The views of a scene show one set of named points, each view turned or mirrored, and shifted as a whole, with a little noise and some points left out.

Scene 1
View 1
Raf:   2  -3  -7  47  23 -40   1  16 -15  -4 -18   9   1   1 -18  21   0  -8  35  30 -37
keba:   4  17  21  10  -4  -5  -2   1 -25  36  33 -22  25  27  14  -6  28 -13  16  13 -26
Fozi: -13  20 -12  50  22 -36  -9  22 -28 -20  -3  -2  -3  14 -23  35  39   9  28  15 -33
lati:   6  -7   0  39  18 -34   4  11 -11  15  -9  -2  14   2 -12   9  -7 -16  34  36 -39
Pib:  11  -3   4  20   9 -26   3   2 -14  -1  -5  19  -6   6  -2  10   0  -4  13   7 -23
bul:  26 -21  11  -3  -1 -20  16 -18  -1 -21 -18  70 -34   1  10   9 -25   6 -15 -26   3
Mabi:  11  -3   2  23  10 -27   6   3 -14 -12 -10  29 -12   3  -3  18  -3   2  11   4 -19
subuk:  25 -25  12  10   5 -26  16  -9   0   3 -18  42 -11  -6   4   2 -32  -8   7   6 -16
bupa:   5   5  -2  15   7 -25   1  -1 -19 -49 -14  55 -39   9  -8  31  17  25  -7 -33  -3
semu:  13 -11   2  22  11 -32   9  -2  -8 -13 -21  36 -17  -1  -6  14 -14   0  11   6 -18
Reli:  17 -19   8  28  11 -28  11   2  -4  29 -10   4  15  -3   1  -4 -26 -24  29  38 -36
gine:   4  -1  -8  17   9 -31   3  -2 -15 -58 -27  68 -48   4 -13  33   6  28 -11 -37  -1
pom:  -1  18   3  14   4 -22  -4   1 -27 -32   2  33 -27  18  -3  25  33  23  -6 -27  -4
neli:  16  -5  10   6   1 -16   8  -6 -12  -8  -4  37 -14   9   5   6  -3   3  -1  -9 -10
dufu:   9  14  28  -7 -10   0   1  -8 -22  23  33   0  10  29  21  -6  23  -5  -1  -8  -8
sapuv:   1  11   8  23   6 -18  -2   7 -24  -1   9   4   1  17  -3  14  23   1  12   5 -23
laf:  32 -34  17  16   7 -23  20  -7   7  47 -13  11  23  -9   9 -18 -53 -38  28  45 -34
guf:  20   3  29 -17 -13   3   4 -14 -15  26  27  16   4  21  26 -11   6  -4  -7 -12  -2
Sotu:  14 -17  -8  25  17 -39  11  -4  -7 -44 -39  67 -40  -8 -15  30 -21  15   1 -13 -11
rada:  10 -12  -9  30  17 -39   8   2 -10 -41 -36  56 -35  -4 -16  29 -11  15   5 -10 -12
View 2
subuk:  18  21 -30 -11 -31  12  39 -31  -3 -13  27  14   0  18  10 -20   1   8 -23  19  -9
Sotu:  19   5 -17 -20 -43  15  51 -10 -64  -5  36  -2  14  37 -11 -45 -10   5 -11  29   0
neli:  15  12 -20 -15 -24   3  17 -15 -12   7  24  -2   0  17   4  -8   7 -10 -13  13 -11
Reli:  19  31 -29 -21 -17 -16  22 -21  20 -35   0  32 -28  -2  16 -14   3  25 -28  36 -23
semu:  17  14 -21 -18 -27   0  31 -12 -26 -14  19   9  -3  20   2 -25  -1   7 -16  30 -11
Pib:  15  15 -17 -22 -17 -12  10  -6 -11 -11   9   9 -12  13   1 -12   5   4 -17  28 -19
bul:  13  10 -29  -7 -40  28  45 -33 -24  14  48  -8  21  30   3 -17   3 -14 -15   4   5
Mabi:  14  10 -17 -21 -21  -5  18  -5 -24  -9  16   5  -6  18  -2 -20   4   5 -12  28 -14
laf:  21  37 -38 -12 -23  -1  37 -39  36 -37   8  37 -19  -3  26 -10   2  24 -36  26 -20
dufu:  10  12 -18 -17  -3 -20 -27 -10  29  20  12  -6 -14   0   9  24  21 -23  -6   1 -23
keba:  10  16 -15 -23   9 -38 -34  -1  37  -1  -9   9 -30  -9  12  23  22  -6 -12  15 -33
sapuv:  11  10  -9 -27  -7 -25 -13   8  -9  -2   2   6 -19  10  -3  -4  11  -2  -6  26 -22
guf:  11  14 -25 -11  -7  -5  -8 -25  31  21  24  -6  -5   4  16  23  19 -27 -11  -8 -15
pom:   9  -4  -3 -22 -21 -10  -6  14 -44  22  21 -20   4  31 -17 -10  10 -20   5  15  -9
gine:  12  -7  -8 -18 -38  13  29   4 -76  17  39 -21  21  46 -20 -36  -2 -15   0  18   2
bupa:  10  -5  -8 -21 -30   3  18   6 -62  17  34 -19  13  40 -17 -27   0 -15   1  17  -3
View 3
keba:   1 -27   4   2 -11 -33  23  19 -28 -14  -1 -16   1   4  46 -47 -31   2  -1  14  -7
bupa:  -2  12 -14  19   5  19 -16 -25  32  16 -50  31  14  41  -4   3  -7 -19  22 -31   2
Sotu:   0   4 -11  12  -1  37 -11 -37  27  13 -41  43  18  10 -26  19  12 -22   0 -45  28
neli:   1  -5  -3  18  -7   5  -2 -10  -4 -14 -27  16   2  13  -3  -8  -8  -2  11 -21  10
Mabi:   1 -19  -4   0  -7   7  11 -14  -2   2 -17  20  15  -4  10 -10  -5 -14 -12 -20  19
Fozi:   2 -22 -12 -11  -1  -7  20  -8  23  38 -19  12  28  10  52 -26 -22 -27 -15  -3  -2
Pib:   1 -17  -2   4  -6   1   9 -10  -2   2 -19  15  10   1  14 -14  -8 -11  -7 -16  15
dufu:  -1 -11   2  18  -8 -27   6  14 -26 -25 -14 -11  -7  22  27 -39 -27   9  20   7 -10
rada:  -1  -1 -13   7   0  30  -7 -33  27  19 -39  39  21  12 -13  13   6 -23  -4 -42  23
Raf:   5 -31  -5 -14  -9  10  24 -18   6  21 -12  26  25 -24  18  -8  -1 -22 -32 -20  30
pom:  -3   9 -10  20   6   2 -11 -14  26  16 -42  18  12  43  16 -13 -17 -15  23 -16 -11
subuk:   1 -14  -1  10 -12  15   2 -15 -14 -20 -18  24   4 -12 -18   0   5  -5  -7 -31  32
laf:   4 -43   9  -8 -25   3  29  -2 -52 -37   9   8   1 -57  -8 -13   5   3 -36 -20  47
semu:   2 -13  -7   5  -6  16   5 -19   4   3 -23  25  12  -3  -4   1  -1 -13 -10 -28  23
lati:   6 -34  -3 -14 -14  -2  31  -8  -9  11  -2  13  18 -29  31 -19 -10 -16 -32  -8  25
guf:   1  -8   4  25 -10 -20   1  11 -31 -41 -16  -6 -14  19   4 -31 -21  14  24  -3  -1
gine:  -1  17 -18  23   7  28 -21 -34  42  18 -55  40  16  42 -16  12   1 -21  21 -39   9
Reli:   4 -37   2  -9 -18   0  27  -3 -27 -12   0  12   9 -36  11 -16  -3  -7 -31 -14  32
View 4
Pib:  24  -6   7 -12 -15  -3  -3   7  13  -5   5  -4   3  18  15 -16 -15  -4   7 -14  -1
dufu:   4 -13   8 -22  10 -49 -16   8   9 -22  19   5  20  -8 -17   4 -30  -8   8 -46  10
rada:  39   2 -16  -6 -48  26  -1 -13   5  13 -12 -34 -16  18  44 -13  15 -12   9  -3  -4
Raf:  41   1  24  -6 -22  22  11  23  18  -2  -2   5   0  39  28 -32 -18   6   6  12 -12
bul:  18   9 -30 -12 -40   4 -16 -51  22  10  12 -25  -8   3  32  15   6   1  22 -27  20
neli:  19   0  -9 -13 -22  -8 -11 -17  14  -3   9 -12   3   3  14   0  -7  -4  15 -25   9
sapuv:  21 -14  12 -14  -4 -26  -6  32  -6 -15  -2  -5  15   2  -2 -14 -15 -21  -1 -28  -9
semu:  30   2  -1  -8 -30  14   1  -7  17   3   3 -11  -3  20  28 -13  -6   1  11  -6   1
Reli:  32   5  31 -10  -7   9   4  10  37  -9  20  26   9  38  10 -21 -38  25  14   7   4
gine:  30  -3 -35 -10 -51  15  -8 -21 -13  17 -20 -52 -17  -4  43  -2  29 -35   4 -23   0
laf:  26  13  31 -10  -4  10  -2 -14  60 -11  37  41  10  46  11 -13 -51  50  25   8  17
Fozi:  36 -14  23  -9  -9  -2   8  53 -13 -12 -15 -10   9  17  13 -32 -12 -23  -8 -10 -22
Sotu:  39   6 -24  -4 -52  32  -1 -25   8  18 -10 -34 -17  16  48  -9  14  -8  14  -4   2
lati:  35   1  33  -9  -9   7   9  30  20 -11   5  16   7  35  13 -31 -31  11   5   6 -10
bupa:  28  -6 -29 -10 -41   2  -8 -11 -13   9 -15 -43  -9  -5  33  -2  21 -32   5 -28  -3

In a view up to two points have been moved. Name them for each view, in the order of its rows, or write none.
view 1 => Raf, Fozi
view 2 => laf
view 3 => Mabi
view 4 => sapuv

Scene 2
View 1
bafi: -20  41  10  11   2   5  -5 -23 -16  -8   5 -22  -7 -10   7   1  10   3   3   5  21
nanun: -21  20  13  -3  10   2  -2 -17  -6 -10   1 -13  -2  -2   6   2  -7   9   9  -1  19
Bur: -12  -3   4 -17   5  -8  -4  -7   0  -6  -4  -8  13   7   0   6 -16   3   8  -2  23
bato: -10   3   2 -13   6  -6  -4  -9  -1  -5  -2  -9   9   5   3   8 -11   6   7   0  26
goke:  21  18 -36  -2 -16 -21   4  -8   1   5  -9 -12  11   3   9  20  10  -6 -15  14  40
sif:  -2   7 -17 -15  18 -12  19 -18  14 -15  -9  -2  -2   8  21  18 -14  20  11  -5  24
fif: -12  13  -1 -10  12  -4   5 -16   2 -11  -2  -8   0   2  10   9  -9  11   9  -2  23
Puziv:  -8  17  -6  -7   9  -7   8 -17   1 -11  -4 -10  -2   1  12  10  -4  11   6  -1  24
Femi: -16  12  12  -4  -9  -4 -19  -7 -16   3   4 -19  13   0 -10  -1  -4  -9   1   6  26
lobiv: -19   5   7 -15  16  -1   3 -13   1 -13  -3  -6   2   3   7   6 -16  13  13  -6  18
pimon:  19   2 -33 -14 -11 -25   3  -2   7   3 -11  -7  17  11   7  19  -5  -5  -8   9  40
vizez:  -1  34 -10  10 -17  -9 -10 -13 -15   6   2 -21   7  -5  -1   6  14 -11 -13  14  31
View 2
bafi:  -2  -8  11  -5  21  17 -28  13  10 -11  19  14 -27  33  20 -20 -14   7   1  15   6
nanun:  -3 -12  -7  -3  23  15 -18   4  -2 -14  15   9  -6  31  12 -10 -16  -1   2   6   6
sif:   5  20 -15  12  35  15  13   0 -14 -12  13  14  14  18   5  -3 -34   1   5   0  -7
Femi:   0 -26  -3  -2  -1   8 -32   5   2 -25  27  18  -9  16   1  -2  -7   8   7  12   7
goke:  11  21  17  20   5  12  -2  12   5 -21  36  36  -8  -8 -10   6 -24  29  15  18  -9
lobiv:  -2  -7 -22  -1  24  12  -8  -1 -12 -17  12   7  10  25   6  -5 -21  -4   3   2   0
Puziv:   0   7  -4   5  24  14  -5   5  -4 -13  17  15   0  22   8  -6 -23   6   6   8   0
bato:  -1  -8 -13   5  14  10 -12   2  -8 -21  19  14   8  16   1   1 -18   2   7   6   1
Bur:  -1 -13 -25   0  17   8 -11  -1 -14 -22  17  11  17  17   0   3 -19  -4   6   2   1
vizez:   5  -4  23   6   2  13 -25  13  13 -18  31  28 -26  10   2  -5 -11  22  11  21   0
View 3
Puziv:  10   3  19  -1   3  -9  -9  -1  -6  21 -16 -10  -2  -7  -4 -17  22  -3  -9  13  -6
bafi:   1  -1  20  12  13  -4  -1 -10  14  27   5   9  11  15 -12 -17  29   8 -11   7  -6
Bur:   4   3  20 -13   8 -16  -9   2  -4   7 -13 -13 -24  -6  -7 -11  13 -16  -8  21 -10
fif:  12   1  19  -1   0  -8 -10   0  -9  24 -16 -10   1  -8  -4 -16  22  -4 -10  14  -6
Femi:  -4   2  23  -7  20 -22  -9  -4  12   6   6  -2 -20  16 -10  -8  29  -9  -6  15 -15
pimon:  23   2  25 -16   4 -42 -33   8 -23  11 -18 -21 -10 -14   8  -8  51 -19   3  11 -18
lobiv:   3   4  17  -6   4  -3   0   1  -5  15 -17 -14 -16  -8 -11 -15   4  -9 -13  21  -5
goke:  25   1  27  -6   7 -43 -33   2 -15  18 -13 -12   7  -4   9 -10  61 -10   2   1 -19
nanun:   0   0  18   4   9  -2   0  -2   7  20  -4  -2  -6   4 -11 -16  15  -1 -12  17  -5
bato:   5   2  19  -9   8 -14 -10   1  -3  11 -12 -12 -18  -4  -7 -13  17 -12  -9  18  -9
vizez:  11  -1  26   2  21 -37 -22  -7  10  19   8   7  10  19   1  -9  65   1   2  -1 -19
View 4
sif: -22  -2   4 -20 -15 -26 -22   0  -7 -12 -33  17  -3 -36  23 -34 -46   4 -20   9 -16
bato: -11   3  -2 -12 -15 -22  -8  -8   4 -19 -22  11  -7 -17   8 -28 -29  -3  -8   7  10
pimon: -18 -16  22 -12 -25 -17 -19 -13 -17 -20 -10  25 -16 -14  15 -15 -58  -7 -16 -11  24
nanun: -12  10  -1  -9  -9 -17  -6   4  19 -17 -27   0  -1  -7   9 -32 -15  -5 -16  14  -3
goke: -22 -18  41  -5 -26  -1 -19   3  -7 -19  -5  16 -10   6  19 -11 -51 -14 -35 -11  17
fif: -18   1   7 -13 -14 -19 -14   3   5 -15 -26   9  -2 -19  18 -29 -33  -3 -22   9  -7
bafi: -11   8  13  -3  -9  -5  -2  17  27 -17 -21  -8   4  11  11 -28 -10 -11 -31  14  -5
lobiv: -13  11 -10 -14  -9 -26  -9  -6   8 -16 -31   9  -3 -26  11 -35 -25   0  -6  12  -3
Puziv: -18   2   8 -13 -13 -18 -13   2   6 -14 -26   7  -2 -16  17 -31 -32  -3 -20   9  -5
vizez: -13  -4  28  -1 -19   0  -4   5  13 -23  -6   2  -4  18   7 -13 -25 -16 -29   1  20

In a view up to two points have been moved. Name them for each view, in the order of its rows, or write none.
view 1 => fif
view 2 => Bur
view 3 => vizez
view 4 => goke
